The views of a scene show one set of named points, each view turned or mirrored, shifted and resized as a whole, with a little noise and some points left out.

Scene 1
View 1
zibu: 25 -19 12 8 -4 -12 3 12 7 -17 12 -9 -14 -3 9 -2 31 0 -1 0 -9 -5
zafi: -16 -10 4 7 2 4 22 28 -22 5 20 5 -46 -49 -1 12 35 13 -1 15 10 -21
vegu: -27 0 5 -3 -4 10 19 20 -21 10 14 -3 -46 -43 -6 11 32 3 5 17 1 -22
tor: 11 -15 5 1 -9 -1 6 12 -1 -4 15 -9 -22 -6 8 2 29 5 13 3 4 -6
repi: -25 0 -1 -13 -18 18 11 6 -10 15 9 -13 -41 -19 0 4 21 -6 31 17 10 -10
malu: 22 -24 9 18 4 -15 13 26 -2 -19 19 3 -24 -28 7 5 35 5 -11 8 -4 -7
voti: -81 21 0 -22 -11 34 26 24 -48 45 17 -2 -74 -64 -22 21 34 16 14 23 23 -47
Tosil: -12 -7 4 2 -6 0 16 14 -8 -6 0 -9 -38 -41 -2 5 21 -18 5 26 -22 -7
rogu: 15 -39 -25 22 -6 5 32 37 2 -9 27 14 -42 -47 17 12 17 -5 43 39 37 29
mab: -10 -24 -21 15 -5 9 33 34 -8 -4 13 11 -53 -68 8 13 13 -19 33 50 12 16
bes: 0 -13 3 7 -4 -2 15 20 -7 -6 13 -1 -35 -32 4 7 28 -1 7 16 0 -8
Pugur: 28 -8 28 0 -6 -18 -11 -3 12 -20 1 -23 -3 17 4 -8 34 -2 -18 -15 -35 -19
View 2
voti: 29 12 -28 -12 -27 21 37 7 13 -4 20 20 44 11 46 9 4 -7 -6 10 11 1
tor: -19 7 -11 -12 13 -2 -3 4 15 11 -7 -6 -3 13 -8 -1 11 -11 14 -7 -5 -7
zibu: -19 12 -8 -13 20 -12 -8 3 14 15 -11 -16 -14 20 -17 -3 11 -11 16 -6 -9 -9
repi: -11 -2 -2 -6 2 5 -1 7 18 0 -1 7 13 9 14 3 9 -16 7 -5 3 -2
Pugur: -9 13 9 -8 26 -36 -16 4 17 12 -19 -28 -15 33 -13 1 19 -6 19 -7 -14 -4
mab: -17 14 -24 -11 -3 41 2 10 -3 7 21 8 -7 2 -5 -16 -23 -24 -14 2 8 -15
zafi: -1 21 -28 -17 1 7 15 4 9 12 6 -5 4 16 2 -3 2 -8 5 2 -2 -10
malu: -13 24 -23 -19 15 -3 3 1 7 20 -1 -17 -15 21 -19 -8 2 -8 11 -2 -8 -13
vegu: 7 15 -18 -12 -4 8 13 5 9 7 8 0 11 16 14 -1 2 -11 0 3 1 -5
bes: -10 14 -17 -13 6 7 3 5 8 11 4 -6 -4 14 -5 -6 1 -13 3 -2 -3 -10
View 3
tor: -4 13 -2 -8 19 -6 -12 -14 18 -9 -7 -18 -3 20 11 -14 -20 -13 1 7 -3 4
malu: -6 26 -7 -2 9 -12 -5 -8 20 -6 -1 -11 -9 13 6 -3 -8 -12 -2 19 11 12
Tosil: -1 0 3 -10 10 4 -11 -9 17 -7 6 -17 6 13 6 0 -21 1 -15 5 17 25
repi: 9 -6 -4 -8 24 1 -22 -18 22 -14 -4 -29 5 14 20 -13 -29 2 -9 0 -3 11
bes: 3 12 -8 -3 15 -4 -11 -10 20 -7 2 -19 -2 11 12 -4 -18 -3 -10 12 10 16
rogu: 27 41 -27 0 26 2 2 8 17 -11 12 -25 3 7 24 -14 -29 -13 -31 14 17 15
Pugur: -28 10 16 -14 10 -13 -11 -21 16 -5 -15 -7 -8 28 -4 -11 -9 -20 21 5 -6 0
zibu: -11 21 0 -8 14 -9 -8 -12 17 -7 -7 -12 -6 21 5 -11 -14 -18 6 9 1 4
vegu: 9 -6 -10 -2 13 -2 -21 -16 26 -10 2 -26 -1 4 15 2 -17 13 -13 12 11 23
View 4
malu: -5 8 -13 0 -3 9 16 2 15 15 -3 -10 8 7 0 14 -1 -1 17 -17 -4 32
Pugur: 2 2 -6 -10 -14 21 18 -4 24 12 17 5 -7 14 -9 5 -21 -18 18 -39 -18 21
zafi: -6 1 -7 9 -1 14 -1 0 -1 10 -11 -21 15 1 6 15 8 -11 16 3 -6 19
Tosil: -16 0 -3 -5 2 17 -4 1 7 10 -6 -8 9 -3 -5 10 -17 -9 19 3 -15 23
tor: -1 6 -2 -3 -6 12 4 -7 18 4 1 -6 8 5 -6 4 -3 -5 15 -17 -1 16
bes: -8 5 -5 -1 -1 12 2 -3 10 8 -6 -11 12 2 -2 9 -3 -4 17 -4 -4 22
voti: -4 -12 8 20 0 29 -31 -4 -23 0 -16 -34 22 -6 12 8 17 -33 15 30 -15 -7
vegu: -7 -2 -2 7 -2 19 -8 -2 -1 6 -7 -18 13 0 3 9 2 -16 17 6 -11 13
rogu: -14 17 -6 -4 9 -7 -2 -7 17 3 -19 -12 26 -7 -7 9 6 27 14 8 18 28
zibu: -2 8 -6 -6 -7 12 14 -5 22 10 6 -2 4 8 -7 7 -9 -5 16 -26 -5 24
mab: -23 7 -4 -3 12 1 -11 0 6 6 -21 -15 23 -12 -5 11 -4 15 17 21 4 26
repi: -3 2 8 -1 -4 20 -14 -11 11 -2 -1 -9 13 0 -8 -1 -5 -13 15 -1 -4 3
View 5
voti: 6 12 -7 -10 -13 10 15 1 -15 -8 -26 -7 -48 25 -33 -30 -17 -1 -19 18 -14
 10
bes: 1 6 -6 -3 -12 5 12 -1 8 5 -18 8 -7 -9 -4 -6 -6 0 2 10 -6 -11
Tosil: 1 5 -17 -3 -11 7 11 -5 2 5 -22 16 -6 -8 -2 -2 -2 2 -11 4 -2 -8
vegu: 4 9 -10 -5 -10 7 9 -2 -2 1 -21 6 -18 2 -14 -13 -6 1 -3 13 -6 -6
Pugur: 5 -7 -31 6 -5 11 -13 -15 18 25 3 21 12 -10 7 -5 11 -7 17 9 -4 -24
zibu: 3 2 -13 1 -9 6 0 -6 16 14 -6 13 9 -15 5 -3 3 -2 17 11 -5 -22
repi: 0 -3 -10 -1 -18 11 12 -1 14 6 -7 3 -17 0 -2 -10 -13 -10 -1 9 -13 -5
rogu: -3 17 22 -9 -18 -4 30 12 13 -9 -29 0 1 -25 3 6 -14 6 10 10 -4 -14
mab: -4 15 11 -9 -17 -1 31 8 3 -9 -36 6 -8 -17 -2 5 -14 7 -10 6 -1 -6
malu: 4 12 -7 -2 -5 1 1 -3 7 8 -19 13 10 -15 -3 -3 5 7 17 14 0 -21
tor: 2 2 -8 -1 -12 7 5 -2 15 9 -8 7 -1 -10 1 -7 -4 -3 15 12 -8 -16
zafi: 5 16 -4 -7 -6 3 9 -1 -4 -1 -25 5 -12 -1 -16 -14 -4 6 4 17 -5 -10
View 6
Pugur: -9 -13 12 -13 -28 6 14 10 -28 21 -21 12 0 3 45 10 11 -21 -13 -9 15 -20
vegu: -9 -25 7 13 2 27 -5 27 -8 -21 -28 25 10 -2 1 -2 -7 9 1 -21 5 -6
malu: 3 -13 10 3 -19 16 25 28 -11 -3 -35 16 -7 6 8 3 10 -15 -7 -30 8 -18
rogu: 24 11 1 23 14 29 17 34 0 -37 -45 10 -15 19 -24 8 9 -18 -7 -32 20 3
zibu: 3 -6 8 -1 -18 13 16 18 -20 3 -30 12 -5 6 23 10 11 -21 -10 -19 17 -14
tor: 4 -8 6 5 -8 19 5 19 -20 -8 -33 14 1 1 15 14 5 -14 -8 -18 19 -7
voti: -17 -47 5 26 16 40 -35 30 -5 -42 -29 38 28 -20 -14 -3 -25 36 15 -20 -2 4
mab: 7 3 4 21 23 28 8 37 9 -35 -33 15 -9 21 -23 -12 3 -3 -4 -25 9 2
bes: 1 -12 8 9 -2 22 7 25 -8 -13 -30 17 -1 6 4 2 3 -7 -5 -22 10 -8
zafi: -2 -24 7 13 -6 28 5 32 -5 -21 -36 25 4 -3 -8 0 -3 4 2 -30 3 -9
Tosil: -10 -11 9 6 7 18 3 25 -2 -12 -18 18 2 13 9 -14 3 0 -5 -15 5 -9
repi: -3 -10 3 10 9 24 -18 17 -19 -19 -27 18 9 0 15 12 -4 0 -4 -8 19 2

In a view up to two points have been moved. Name them for each view, in the order of its rows, or write -.
view 1: repi
view 2: zafi
view 3: tor
view 4: -
view 5: bes
view 6: -
